Points on a hilly landscape, in no order, each with its height.
A climber steps from a point to whichever of its 2 nearest points has the largest rise for the distance, and stops where none of them is higher. Distance is the straight distance between rows; heights are no part of it.
Vof: [110  89  92  74 113  88  62 126  75  99  73  91  75 129  82 112 103 139
 131  99  81 102 106 103 137  77  59  78 137  98 137 121 138  82 124 143
  95  76  93 130 122 133 111  87  93 106 155  44 101]  h=54.5
Buv: [ 92 134 131 138  75 109 132  88 127 117 108  82  78  59 108  76 120  57
  90  63 101  94 123  62  88  67 129 116  54 121  51  82 114  74  62  63
  85  90 165  60  93 136 102  98 109 116  73 100  69]  h=39.3
buba: [114  92  74  99  75  80 115 101 111  71 126  85  88 139 121 108  89  94
  88 100 117  86 100 153 129 102  68  93 109  86 116 120 144  63  75 141
  68  96 163 135 123 134 151  87 103 149 111 102  67]  h=33.3
debop: [131  74 112  97  67 102 114  98  71 122  90 115 148 105  57 109  78 124
  96 120  51  70 106 126  74 111 111  57 111  83 101 115 100  94  78 111
 144 104 129 130 123 105  51  77  53 109 104  95 126]  h=30.9
Dur: [113 106  64 107 107  83  91  83 114 132 139 140  85  91 128  83 114  80
  86  90 162  79  82 100 105  68 103  89  96 104 115  94  73  91  94  36
  77  73  70 129 118 103 150 143 137  73 112 130  85]  h=51.2
voz: [102 107 107 124 108 106  97 102 108  80 118  61  83  94 122 125  97 117
  62 125 113 117  99 115  93 140  88 138  73 104  85  67 116 115 112  76
  76 130 100  57  68  35  97 130 113 119  69 118  67]  h=56.8
luz: [ 98 138 104 101 109 114 138  61 118 101 149 133 106 100 148  85  88  74
  85  77 121 100  84  71  86  73 107 117  85  88 112  91  81  75  46  55
  84  69 113  82 112 130 119 103 119  84 126 145 138]  h=46.0
mobu: [105 127 113 137  54 120 125  94 137 101 159  88 109 103 108 105 100  78
 104 113 119  89  91  92 119  74 114 112 106 144  90 108  90  53 119 101
  62 119 141  82  83  88  93  56  86  86 111 120 112]  h=33.4
sef: [129 120 122  93  95 115 137 100 127  91 160  76 124  94 120 113  94 131
  84 112  75  84  95  88  90 125 103 113 124 101 124  96 116  68 124 113
  76  77 105  82 121  60  60  82  84  99 146 109 149]  h=31.6
kogip: [117  70 113  97  44  82 114  96 151 125 144  89 112 108  94 121  94 101
  98 116 102  64  70 123 116  91 128  75 137 131  88 106  93  75 129  89
  59 123 137 100 115  74 131  68  70  90 147  87 110]  h=28.0
milib: [ 82  75 117  62 135  71 102 112  92  86  84  88  52  83  94  49 124 118
 152 110  82 112 100 104  99  90 129  93  86  95  84 103  59 162  98  59
 122  99  66  59  74  80 143  90 109  86  93 116 132]  h=58.3
gulus: [ 84 103  75  83 120  85  81  99  90  66  50 107  70 115 113 108 104 120
 136 130 119 120  88 113 116 100  65 122 101  94 111 130  87 136 123  95
 100 130  67 101  70 107 115  92 110 105  64  84  88]  h=63.0
zuzo: [107  83  91 122  50 107 111 100 133 102 134  82 112 102  95 116  91  98
  85 121 111  81  83 121 107 117 118  92 118 126  74 111  91  70 127  91
  63 130 129  80  82  88 118  78  90  88 115  94  96]  h=30.4
malig: [ 85  95 102  93  99 108 112 110 108 132  92  85  92  74  95  70  92 113
  86  96  73 111 106  69  77 100 114  76  99  96  84  62  93 119  81  80
 127  63  91  59  87  84  78 128  95  94  92  97  89]  h=38.5
patuf: [100  84 110  93  68  82  85  91  93  83  92 151 137 107  92  77  87  44
  89  80  93  84  83 154  86 112 151  87  64  78  88 123  74  98  83 130
  99 129 104 142 108 107  72  78 110  86  76 117  98]  h=15.2
Netek: [ 81 109 117  92 111 107  67 110  66 144  82 149  81 127 100  68  81  96
 112 110  77 122  97 117  92  82  96  72 122  85 136 103  69 139  71  84
 147  78  54 138 106 138  68 141 105  94 102 123 126]  h=62.8
Sazul: [ 96  97  62 118 103  95  94  81 115 119 138 124  79 115 132 108  97  89
 109 119 163  91  74 110 122  80  85 100 115 111 110 112  80 117 106  60
  64  97  73 119 104  93 154 124 112  63 122 109  94]  h=54.0
vokib: [137  64 123  83  98  93 106 106  57 121  69  98 144  89  50 124  96 127
 104 107  54  74 119 119  76  99 116  70  94  74  68 110 119 112  62 119
 154 111 129 109 127  77  79  73  45 130  90  85 102]  h=36.3
rak: [ 87  82 116  93  90  89  99 114 114 109 122  91  57 122  77 108 106 112
 139 118 100 132  91 141 140 106  88 108 147 131 139 102 102 151 109  55
 131 149 127  92  85 103 108 114  95 141  90 128 105]  h=34.7
foter: [100  91  62 130  92 109  73  94  93 135  99 124 100 101 126 119 106  90
  78 117 171  94  95 117 103  93  63  97 123 107 112 105  97 102 129  90
  83  83  56 156 101 120 137 136 121  62 100  90  85]  h=58.8
bavaf: [ 97  83  63 113  99 100  85 109  90 114  99  68 103  79 108 104  81 131
  76 116 117  81  92  82  93 127 112  92 112  92  53  89  84  99 129  89
  74  81  72  78  76  68 132 116 103  56 130  64  66]  h=26.5
nidoz: [ 90  84 114  64 137  74 103 122 108  88  91  83  56 105  94  90 139 125
 133  94  96 130  91  86 101  88 127 107  94 123  89  75 104 154 110  59
  96 117  94  40  80  53 148 109 104  94 102 126 107]  h=62.9
gib: [ 91  82  97 101  73  88  83 113  87  87  85 127  85 108  71  66  66  98
 131 132  78 104 105 151  95 102 100  77 110  94 112 146  71 124  65  71
 168 128 105 114  87 145  83  94  99 138  62 103  89]  h=46.5
big: [ 94 117  75 117 123 115  49 118  69 113  80  82  73 145 118 110 113 124
 117 114 102 107 127  99 141 104  58 111 125  90 138  97 111  97 101 121
  97  78  80 103  98 115 100 130  99 115 109  74  93]  h=31.1
bef: [103 122 109 119  64 124 142  79  95  87 123 102 142  92  84  86  95 102
 127 119  85 108  98  79  91  86  78  87 132 104 113 144 101  54  86  70
 132  89 137 101 105 152  67  56  71 114 118  73 143]  h=22.5
gisob: [ 96 101  80 109 128  85  60  94  73  84  80 111  75 119 127  84 102 104
 118 124 113 108 110 132 127 108  61 114  82  77 111 108  66 149  85  96
 109 138  69 111  72  94 115 124 120 109  43 103  81]  h=57.8
beb: [120  82 123  81 107  93 107 122  91  94 102  97 124  81  87  97  97 110
  78  79  64 100 111 103  73 121 142  90  63  87 103  81 109 113  74 117
 127 107 104  65 122  57  77 110  93 121  76 138 103]  h=47.1
Lefan: [121  97 132 108  88 121 114 123 100 113 119  67 111  82  48 150  97 143
  69  99  68 100 125 110  77 134  81 116 111 116 115  84 135 129 119 111
 119 131 108 105 112  56  56 122  72 155  84 117  93]  h=24.7
Dudu: [ 82  88 105 101  99 113  87  74 126 145  80 132 102 101  93 125 125  73
 113  84 145  99  96  86 105  54 109 105 130 144 113  87  99 114 154 102
  57 100  58 163 118 107 108 109 103  34 142 101  88]  h=23.3
soru: [ 74 131  96  87 128 125  81 108  68 113  78  81  95  99 104 112  90 126
 105 115  91 140 118  53  92 108  69 104 108  91 128  94 116  95 130  99
 109  47  50  81  97 125  67 113 106  94 116  83 114]  h=45.2
dunu: [109  82  99  94  95  82 109  93 133 121 132  98 105 104 105 116  91  94
  99 101 123  81  66  97 125  83 112  94 141 133 105  89 110 108 133  84
  56  93 123 103 116  88 132  84  90  65 166  94 107]  h=25.9
pabar: [ 88  92  69  92 126  86 103  92  92  47  66  89  87 111 115 109  95 109
 135 124 145  96  81  82 121 102  67 110 103  92  94 141  90 105 127  97
  93 105  69  94  81 118 152  76 115  76 115  63 113]  h=69.4
Rir: [120  78  88  91  75  89  91  96  79  72  89 131 149 110  93  92  91  79
  81  87  90  93 101 155  77 117 122  86  69  57  89 131  97  75  85 153
 105 120 116 141 108 113  77  71 113 106  59 100  96]  h=13.0
Pav: [114 100  99 106  92  91  87 102 107  81 132 106  96 114 138 113  85  86
  73 127 108 108 105 163 110 135 110 129  68  86  97  90  98 106  70 108
  78 139 109  77  80  79 131  92 123 132  57 128  81]  h=5.1
Nopom: [105 101  97  83 136 101  63 122  56 118 119 132  89 128 101  65  72 135
 124 124  73  96  90 120 131 129  70 102 130  76 141 131  77 122 102 102
  77  87  57 125 101 103  86 128 101  68 148  90 142]  h=73.0
biz: [107 120  92 108 104 103  86 108  78  55 131 105  91 111 137  71  82  86
 107 141 111 114  83 141 107 139  92 126  61  76 101 106  66 119  70  74
  95 132  85  59  72  75 119  94 122 122  56 131 103]  h=6.0
doful: [ 95  81 130  84  93  87 114 108 120  99 101 108  82 107  69 108 108 115
 126 102  81 119  88 128 104  97 109  92 119 133 130 115 102 140 101  74
 144 144 124  83 107  89 101  95  93 134  87 140 104]  h=37.2
nafa: [ 99 127  75 113 111  91 115  67 105 131 143 132  86  89 143  80  98  71
  74  77 149  90  83  71  91  64  99 105  96  87 110  90  83  91  67  35
  87  61  96 105 102 133 134 124 133  92 110 129  99]  h=48.8
burep: [ 99 110 102  91 111  96 108 100  93  29 113  98  96 108 139  93  96 102
 121 143 107 130  73 114 105 132  87 129  75  76 112 124  87  94  84  79
 105 141  91  58  77  70 125  66 117 108  71 118 134]  h=6.7
zas: [ 95 110  76 109 120  91  62 104  71 111 100 132  80 132 119  84  87 101
 104 111 113  89 103 132 125 108  82  88  98  74 107 102  68 141  80 100
 101 111  65 125  86 106 107 144 118  74  74 103 104]  h=54.2
Rini: [ 78  80 124  71 115 101  61 112  79 145  21 106  86 100  57 110 113 111
  96  58  72 106 114  73  80  63 118  59  92 117  88  83 112 125 125 149
 123  86  72 119 111  95  81 126  99  86  89  73  79]  h=35.5
bem: [106 101 123  96  94  86 111  86 105  78  67 107 114  69  63  69 121  53
 111  65  87  93 117  90  76  77 132  96  46  93  72 109  95  89  80 111
 117 116 132 101 113 106  96  69  85 127  67  99  77]  h=29.0
fel: [109  82  82 107  65  79  91 111  92  96  94 115 121 117  75  86  74  95
 109 117  83 105 113 150  94 105  88  80 110  82 102 147 100  94  69  96
 148 122 139 123  95 150  98  85  91 148  52  89  78]  h=40.9
nuso: [115 105  96 104 123  94 115 117  77  50 101  72 110 104  98 112  99 143
  99 133  89 112  94 112  94 140  78 127  84  70 112 127 108 106  94  95
 121 114  89  65  85  67  88  74  98 136  71 100 113]  h=7.7
puzog: [ 74  80 122  93 101 111  75  88 114 150  59 117 107 109  76 140 126  88
 113  87 116 116 100  76  94  71  99 101 124 155 108  85 120 130 160 122
  72 108  72 150 107 100  91 117  97  51 118  89  95]  h=22.3
Lemes: [105 106  90 124  79 107  98 111 137 112 109  58  81 108  96 136 105 107
  76 102 115 105 105  86  94 120  99 110  97 124  63  52 127 116 121  80
  77 122 119  67  74  61 111 139 100  97  97  93  53]  h=52.2
Bugip: [ 95 129 100 122  91  94 142  82 111  89  93  84  83  58 106  83 119  70
  97  45  81 103 118  39  89  79  87  98  69  88  54  93 119  75  58  80
 103  66 154  69 109 136 119  81 113 125  91  85  86]  h=37.4
lelu: [127  85  82  99  87  93  91  92 104  61 123 119 109 117 146 105  84  77
  62 113 124  91 107 170  99 137 108 121  44  84  87  91 112  73  68 135
  62 133 118 101  99  86 148  94 136 127  63 140  89]  h=4.5
som: [108  83 125 106  58  99 103  97 116 115 142 129 141  71  90  54  88  60
  82  99  75  72  91 114  78 101 178  66  84 107  81 111  56  57  53 102
  93 108 114 106 120 105  97  51  78  75 133 121 130]  h=21.6
zera: [124 110 100 100 122 108 113 114  61  57 120 105 139  89  93 109  92 141
  87 118  66 115  95 126  76 150  83 116  86  62 133 133 107  93  94 128
 114 115  78 118 102  77  52  75  92 122  68 105 125]  h=9.2
gevu: [ 83  96 117  83 122 106  69  95  90 118  44 126  97  70  74  82 103  92
 103  78  78 100  88 102  68  99 114  81  80  63  94  93  60 132 114 124
 122  60  30 135  89 114  57 100 117  60  75  85 109]  h=51.5
boma: [110  94 133  96  93 100 120 114 118 107 115 105 108 100  74 103  86  98
  92 100  74 113 108 125 100 113 120  98  98 118 121  87 111 122  87  82
 129 125 120  85 102  78  75 116  85 133  85 152 108]  h=40.8
lefel: [ 89 115  76 138  87 127  97  76 120 104  94  91 115  69 115  84  90  73
  85 108 141  84 100  87  83 112 130 116  87 108  45  86  68  81 120  72
  78  95  81  82  69 102  91 101 102  70  89  74  74]  h=30.8
Buke: [106 118  88  97 102 101 132  80 113  86 165 105 126 100 157  89  89  74
  74 104 124  92  84  79 108 111 118 121  83  93 101  68 100  50  75  88
  59  75 115  70 109  87 132  95 106  85 128 139 136]  h=42.2
bemin: [116  81  74 105  69  79 108 109  89  65 121  98 109 132  94  94  81  89
 105 122 100  97 101 159 117 109  84 100 105  85 104 145 108  73  72 106
 110 125 155 117 101 137 119  74  87 159  85  96  84]  h=36.7
Lof: [133 102  82 112 134  98  83 108  77  77 115  74  79 131 119  95 101 127
  86  77  87  93 127 127 137 115  91 109  87  68 117  81 135  85  58 159
  86  93 124 111 115  99  99 122 105 159  80 132  81]  h=39.6
Vuna: [100 107  82 102  70  95 140  78 104  69 119  94 106 115 125 106  99  93
  92  81 106  94 104 114 109  76  59  88 112  96 106 117 141  49  76 129
  87  75 181 112 112 146 124  76 115 137 119  88  82]  h=31.3
tet: [101  94 131 101  80 106 102 111 106 120  85  88 106  97  56 160 113 117
  76  81  82  96 119  99  88 114  90 107 102 139 104  80 143 121 143 146
 101 145 117 128 104  65  65 122  93 118  82 108  63]  h=28.3
kup: [ 95  75  95  70 118  72  98 108  96 104  65 100  80  71  94  63 101 109
 124  98 103 100  88  81  95  96 136  93  98 100  73 107  71 149 117  82
 107  88  67  76  82  93 139  93 108  69 118  90 103]  h=54.1
mevob: [ 90 128 116  98 123  89  99  75 119  99  52 119  96  66  90  90 146  43
 111  58 114  92  90  80  85  65 135 117  47 104  78  89  67 113 112 118
  82 101  71 120 110  92  90  96 109  76  83 104  77]  h=68.7
nom: [ 99 145 127  99 155  81 103  73 118 117  51 107  88  37  78  88 146  41
 112  68 145  96  91  53 105  66 134 113  61 112  60  81  72 113 120 121
  88  67  56 136 105 119  86  92 102  63 106  79  80]  h=63.4
rufip: [101 102 106  68 116  97  70 130  71 121  87  86  80 125  73 106 106 145
 134 108  58 130 116  75 127  67  59  84 139 105 148 109 133  84 119 120
 116  60  97  93 118 138  98 101  87 125 145  53 116]  h=51.8
rifo: [110 104  95 131 115 115  72 126  75 103 104  70  77 128 111 131 109 136
  65  88  88  98 141 136 130 132  67 127 100  64 126  77 132 107  96 166
 103 105 102 140  97  94  79 142 114 148  72 122  72]  h=36.2
Bir: [ 86  98 112  97  99 105  98  99 114 118  60  95 109  97  67 133 121 104
  82  76  99  90 120  75  94 102 117 105  75 140  79  67 126 116 139 135
  85 132 104 111 102  47  80 130  94  79  77  89  57]  h=31.2
selu: [ 97 112 132  84 139 110  74  89 110 139  45 118  97  38  76  86 123  64
  98  60 107  87  97  63  69  86 134  84  76  95  68  67  63 121 110 127
 111  45  44 134 102 114  61 118 103  60  99  74  93]  h=57.7
fer: [ 81 114  92  85 122 114 125  78 119  42  74 103  85 121 124 115 116  82
 143 103 133 123  83  83 112  67  66 141 102 116 124 126 116 115 117  84
  99 122 104  88  96 114 116  77 111 103  89 119 116]  h=45.4
lidav: [100 126  86 119 108 114 115  83 108  54 111  80 105  97 139 120 101  97
  89 119 126 114 104  99  94 130  94 139  56  88  66  74 102  98 112  87
  88 112  92  33  74  62 100 107 112 110  58 118  88]  h=60.7
bedur: [104  92 116 119  99 115  83 136  90 134 116  87  93 100  67 134  93 139
  63 112  61 121 119 125  90 144  81 103 127 101 138  82 116 135 113 113
 140 123  87 110 102  74  44 133  91 138  97 119  91]  h=23.4
Numi: [ 96 118  94 113 113 108 115  88 118  68 112  76  97  66 137  97 105  90
  92 116 122 110  92  49 100 123 109 127  59  87  61  62  84  87  99  67
  83  98  79  19  70  54 114  99 110  84  93 113 121]  h=66.3
nisul: [ 98  79  77 110 101  96 104 119 113 103 109  50 105  73  96 114  99 120
 104 102 117  80  84  68 100 118 117  95 121 122  59  93 103  88 144  98
  68  86  90  81 103  54 144 100  93  54 159  49  89]  h=25.1
filen: [106  97  74 100 132  71  73 117  70 101 114  96  94 122 123  73  84 114
 104 112  95  94  89 116 127 126 101  90  97  64 108 101  74 121  69 111
  96  97  74  94 101  79 117 114 117  78 107  99 100]  h=49.7
Bubu: [112  72 124 104  62  81 103  98 117 101 124 117 140  88  78  83  95  76
  93 105  70  75 109 118  77  98 168  74  63 124  82 107  85  66  69 111
 104 128 128  92 108  83  99  56  79  91  98 108 113]  h=24.3
kebi: [112 109  91 105  91 108 115  98 130 104 152  89 105 110 135 112  95  91
  62 113 109  94  76  96 103 119 130 113  96 101  93  65  93  74  83  84
  62  93 114  47  98  67 124 106 102  94 117 136 119]  h=39.2
Madi: [ 76 133 110 142  74  99 131  75 128 119  87 113  88  81  98  95 119  55
  84  52 111  82 129  93  98  63 111 111  82 127  58  91 118  93  68 101
  82 105 161 108 104 158 103  85 130 112  84 102  52]  h=41.8
Taz: [ 66  90 114  82 116 103  81  89 103 157  60 110  92  91  72 109 105  90
  90  53  81 115 116  53  83  44 111  74 114 134 104  87 125 117 117 113
 104  61  95 123 119 134  93 113 107  83 125  87  80]  h=37.9
tuf: [126  71 115  85  95  81 111 106  82  97  81 103 144  77  67 108 105 114
  87  89  62  84 122 114  71 113 129  74  62  83  86 104 112  96  75 133
 126 115 113  87 122  58  84  77  74 131  70 103 102]  h=41.6
Vovef: [ 82 120  93  94 112 130 102  97  95 108  87  81 103  76 104  96  93 116
  90 102  93 120 106  49  68 128  86 107 106  98  90  77  93 101 117  82
 116  61  51  71  79 104  64 120 105  83 101  83 113]  h=42.0
vokav: [ 73 120  97  96  84 115 126  77  88 100  96 111 132  95 102  95  89  92
 105  81  90 106 100  61  82  80  63 102 129  96 127 116 120  49 100 106
 122  58 127 119 114 170  70  82  96 111 120  72 127]  h=20.2
tud: [100  93  77 119  77  93  95 110 113 123 108  71  80 109 104 113 104  99
  66  88 109  95 115  86 109  95  94  84 115 116  78  57 134  91  99 109
  83  97 137  90 110 102 119 130  95 110 109  92  45]  h=48.3
parub: [ 90  81  74  81 104  88 109 100  96  59  82  80  95 105  89 111  98 120
 132 130 113  98  77  93 110 104  63 110 126 122 106 141 108  94 139  98
  97 112  92 106  88 123 129  77  95  86 122  47 116]  h=64.5
Refu: [150  93  78  92 152  74  85 122  68  65 101  71  80 121 113  84 113 131
  92  65  67  89 115 104 139 107 105 103  86  55 119 103 132  71  53 166
  91  78 115  99 149  77 110 106  89 135  98 114 103]  h=42.1
vup: [ 88 107  81 122  96 120  62  93  93 147  96 125  94 125 124 143 118  94
  84 125 142 129 114  90  90  83  59  84 127 126 109  87  99 123 160  85
  86  75  41 152  98 130 119 141 117  73 102  92  92]  h=64.6
setom: [119  96  97  82 119  94  92 107  54  56  84 110 131 104  98  94  87 109
  87  85  82 114 110 136  82 144  85  98  72  47 110 125 102  93  79 149
 117 111  95 121 104  91  74  83 113 112  62 105 114]  h=10.9
Pudeb: [122 106  89 107 144  91  93 120  98  84  95  58  74  94 112 105 116 132
  87  94  92 114 107  87 112 116  93 117  83  80 100  71 127 127 101 101
  88 110  85  51  92  44 117 124 111 115  89 122  79]  h=62.0
Luku: [114 129  97 122  67 123 145  95 105  92 127  71 136  88  88 108 106 118
 131 124  99  89  99  51 107  98  84 101 142 110  76 123  98  44 133  81
 104  91 114  96 103 120  74  64  69  89 141  54 140]  h=24.9
gefa: [ 94  67  99  78 103  94 104  74 119 133 107 140  99  98 101 102 110  73
 115  74 148  80  71  89 116  51 102  92 133 127 112 103 106 108 121  76
  61  86 106 146 134 107 144  98 108  49 162 106  91]  h=24.5
bope: [112  92 102  77 149  88  98 131  98  95  95  68  53 114 106  94 126 128
 128  80  84 127 100  63 131  92 105 110  87 106  95  77 118 136 100  73
  91  87  96  45  99  59 132 120 107 104 118 108 109]  h=66.1
Rukaz: [ 91 136  80 102 118 110 116  56 116  47  74 129  79 112 136 121 120  60
 126  96 161 105  96  89  93  48  71 133  74 111 111 110  94 100 100  82
  84 114  85 115  86 128 116 104 124 103  62 125 107]  h=47.7
vobu: [113 100  88  81 103  93  98 109 105  78 106  77  88 131 109 120 103 117
 124 125 104  97  86 111 124  89  34 112 150  96 150 124 139  90 138 113
  92  88 109 116 103 121 108  90  91 119 133  61 112]  h=58.9
tizu: [103  76 107  76 124  88  82 121  94 123  56  80  93  97  71 122 122 125
  82  68  89 107 110  73  86  95 107  84  82 113  78  74 123 135 138 135
  89 108  81 102  99  55 107 127 110  75  87  73  60]  h=33.2
nedu: [119  77  92  83 149  71  77 127  60  85 104  93  97 111 110  67 102 117
  94  85  77  86 108  96 142 121 119  78  77  46  94 110  91  94  50 156
  86  97  87  92 124  73 144  92  96  92 109  95 102]  h=45.7
pegir: [121 107 110 110  89 109 120 107 139  99 178  81  85 113 130 115  81 122
  63 121  90  94  72 122  94 133 113 122 119 102 120  74 103  80 102  96
  63  98 122  69  99  61  95  98 103 112 126 145 129]  h=36.1
Ridug: [117 112 129 100  92 124 138  92  89  78  65  86 122  68  59 104 127  69
 141  87  91 117 135  77  86  81 102 111  60  91  59 114 110  90  75  94
 144 133 151  95 104 110  85  70  65 164  53  91  97]  h=31.4
tigin: [ 81 101 110  92  96 110  82  98  80 142  98 150 105 120  98  99  72  94
  92 114  86 106  78 129  85 102  97  95 119  95 135 100  84 125  96  93
 122  98  73 143 110 128  55 123 102  69  92 125 120]  h=52.7
kodup: [ 84 142 102 137  55 127 120  83 134  91 107  97 112 104 103 108 110  73
 102  93 129  96 111  92 104  73 109 133  86 141  72 113  99  77 125 104
  77 118 124 103  91 126  72  74 100  92  79 106  67]  h=37.5
siza: [ 96  78  75  95 124  99 109 110  99 106  92  71  92  77 101  94  98 113
 106  96 130  88  86  47 116  93  97 101 134 105  75  95 113  80 134  79
  93  56 113  96 113 104 143  99 100  70 163  54 101]  h=25.4
Sadud: [ 82  98  94 125  61 102 125  80 119 114 108  92  97 101  92 108 101  85
  69  67 105  82 117  88 106  65  84  89 102 116  84  80 136  70  80 102
  82  98 175 104 111 139 116  96 104 117 111  87  50]  h=44.9
vinop: [ 81  76 114  76 105  87  96  94  92  93  68 133 122  78  74  80  94  93
 100  83  79  92  85 101  78 103 124  80  88  86 102 115  63 121  92 110
 125 104  62 121  98 110  63  92 100  71  99  90 119]  h=45.6
Risi: [ 93 113  74 111  93 104 104  73 134  83 113 120  89 127 146 114 109  74
  98 106 155  96  92 109 111  74  90 115  92 111  96  92  94 102 100  66
  76 110 101 105  90 115 140 111 116  89  87 122  86]  h=50.7
nored: [ 89 108 103  63 120 113  94 116  84 100  83  86  98 102  96 109  76 127
 117 118  79 133 107  51  95  89  58 101 136  89 135 111 131  72 129 100
 113  42  73  97 121 136  89  89  99  94 154  53 135]  h=48.5
mup: [ 83  90 103 105  87 105  99 137 101 152 112  78  81  91  89  72  75 133
  85 115  65 102 123  77  85 107 114  51 139 115  95  44  97 123  78  69
 139  64  97  63  86  91  85 134  78  94 122  98 102]  h=35.4
Zigi: [ 99 108 139  97  83 127 121  86 118  88 113  90  88  69  86  88 102  68
 124  98  89 111 112 106  82  95 123  92  63 112  75  90  88 101  84  45
 141 127 123  47  75  86  86  93  96 123  52 125 108]  h=36.0
beg: [ 88  81  92  80 106  74 113  97 104  77  80  93 115  75  86  78  98  94
 128 104 106  88  82  87  86 110 127  88 114  89  76 133  61  99 101  87
 124 103  75 103  96 113 111  69 102  74 106  79 131]  h=49.1
ninal: [ 66 108  95  89 100 112 111  82 125  86  52  89  83 117  94 121 121  89
 126  91 126 116 101  69 105  60  77 124 116 137 111 104 119 107 129  92
  98 102 106 101  98 113 104  95  98 100  99  89  95]  h=43.1
rolog: [ 70 103  95  99  88 106 109  96 128 129  56  96  96  87  82  98 108  95
 101  86  99 104 113  70  88  64 101  84 126 138  87 102 104  97 115 100
 107  98 117 110  97 130  94 104  98  94 108  72  71]  h=40.5
kezit: [ 99  81 122  88  70  78 114  91 125  89  80 115 118  96  75  93 113  71
 103  84  88  83  98 110  91  75 153  88  73 122  75 113  82  86  95  99
 101 137 114  92 105  82 107  63  89  94  88 106  92]  h=26.7
rim: [110  86 120 110 112 101  69 135  61 135  93  88  89 122  82 109  98 146
  86  87  49 115 132 119 122 120  88  82 126  91 151  86 122 120  90 129
 141  92  80 114 104 104  53 129  93 124  90 106  99]  h=26.6
peno: [ 92 123 119  92 121 106 116  84 126  72 122  97 108  74 136  85 113  66
 105  89 116 107  89  56  84 103 126 123  62  86  78  82  75  90  81  64
  88  96  80  43  87  64 120  82 110  81 105 123 142]  h=61.6
nat: [122 102 101 113 120 122  54 115  71 110  89  84  76 153 123 133 113 122
  80 103 113  99 133 130 130 103  51 117 107  76 142  89 125 100 109 167
  80  75  83 141 103 100  90 136 106 103  88 101  88]  h=33.1
nasib: [104 108  91  92 103 124 128 101 112  93 126  82 117  84 103 108  90 115
 112 106 110  86  88  48 113  94  89 116 139 124 112 106 114  61 144  92
  88  73  99  89 111 102 100  84  82  69 162  57 122]  h=27.0
refir: [ 94 102 119  87  63  97 111 101  79 127 113 140 123 126  88  96  74 114
  88 118  65 106  86 135  88 116  78  83 142 101 149 114  96  93  95 116
 132  87 119 140 116 140  51 106  84 108 109 120 121]  h=41.3
mol: [ 91  95 133  76 110  95 111  94 119  87 120 111 105  84 119  85 101  82
  99  96  74 108  89  99  84 109 152 108  67  80 103  78  81 107  63  85
 112 106  96  49  95  51 103  99  99 103  82 152 138]  h=54.6
sevu: [ 80 122  67 141  77 130 109  75 111 107  93 112 117  88 124 109  87  65
  80  96 139  91 108  85  78  95 102 115 109 108  59  96  86  71 111  90
  82  85 101 114  80 138  73 102 104  85  88  89  73]  h=33.5
guvef: [120 105 102  91 112 105 131 104 120  76 136  68 113  99 117 125 106 125
  92  98  93  77  83  66 107 113  79 120 119  99 114 104 131  64 142 120
  66  84 101  96 121  80  85  80  87  85 154  85 142]  h=28.9
mozo: [ 84 120 100  99 125 114  49 113  50 121  90 141  87 147 113  73  76 121
 112 125  97  99  93 140 138 122  52  84 127  74 134 131  76 108  98 116
  98 105  64 148  98 125  98 134 100  81 106  90 124]  h=62.4
val: [ 98  92 101 100  74  87  85  91  95 102 115 149 147  78  90  65  78  48
  83  83 118  67  66 127  89 114 177  84  72  78  72 122  58  63  77 121
  82  97  99 145 110 109  90  62 103  62 133 108 108]  h=18.2
nabe: [ 82  93  69 128  89 103  80  96 100 105  95  83 105  67 106  95  80 111
  72 120 124  80  93 109  81 132 121  94  85  83  50  76  65 110 122  77
  73 108  62  85  76  69 117 111 107  60  83  60  53]  h=28.4
Safu: [ 92  85 100 106 109  92  57 135  70 117  90  78  76 133  84  96 103 135
 119 109  67 103 114 110 127 115  77  95 142 113 136 105 104 125  90  99
 127  99 100 102  85 106  89 107  88 136 101  76  98]  h=29.1
Mugup: [108 116 121 107  75 132 136  89 111  74  98  89 114  76  80 109 109  76
 132  88  93 123 127  99  88  91  88 107  79 114  84 115 105  91  88  68
 141 132 148  66  77 109  67  94  88 161  48 114  98]  h=33.6
tigiv: [122  84 113  91  51 100 122  89  80 108 119 146 146 116  72  94  80 109
 102 111  55  83  82 139  80 100 100  76 140 101 134 136  95  75 103 122
 120  90 128 159 126 133  46  83  75 101 118  99 133]  h=34.3
sepus: [ 74 108 107 108  98 100  73 109  86 121  95 134  72 120  92  46  79 100
 135 126  71 120 102 136 104 102  87  79 133  94 139 122  72 137  55  77
 169 115  84 113  83 142  81 125 103 127  67 121 112]  h=53.3

Two climbers start at each pair of points below. Name the first point that both come to, or write none.
Lof, pegir -> none
Dudu, nisul -> kodup
siza, Taz -> Sazul
bedur, Bir -> none
tet, puzog -> Taz
Vovef, vokav -> nored

Where does a climber stop that starts at each point below?
malig -> pabar
bef -> Sazul
Lefan -> Sazul
mup -> pabar
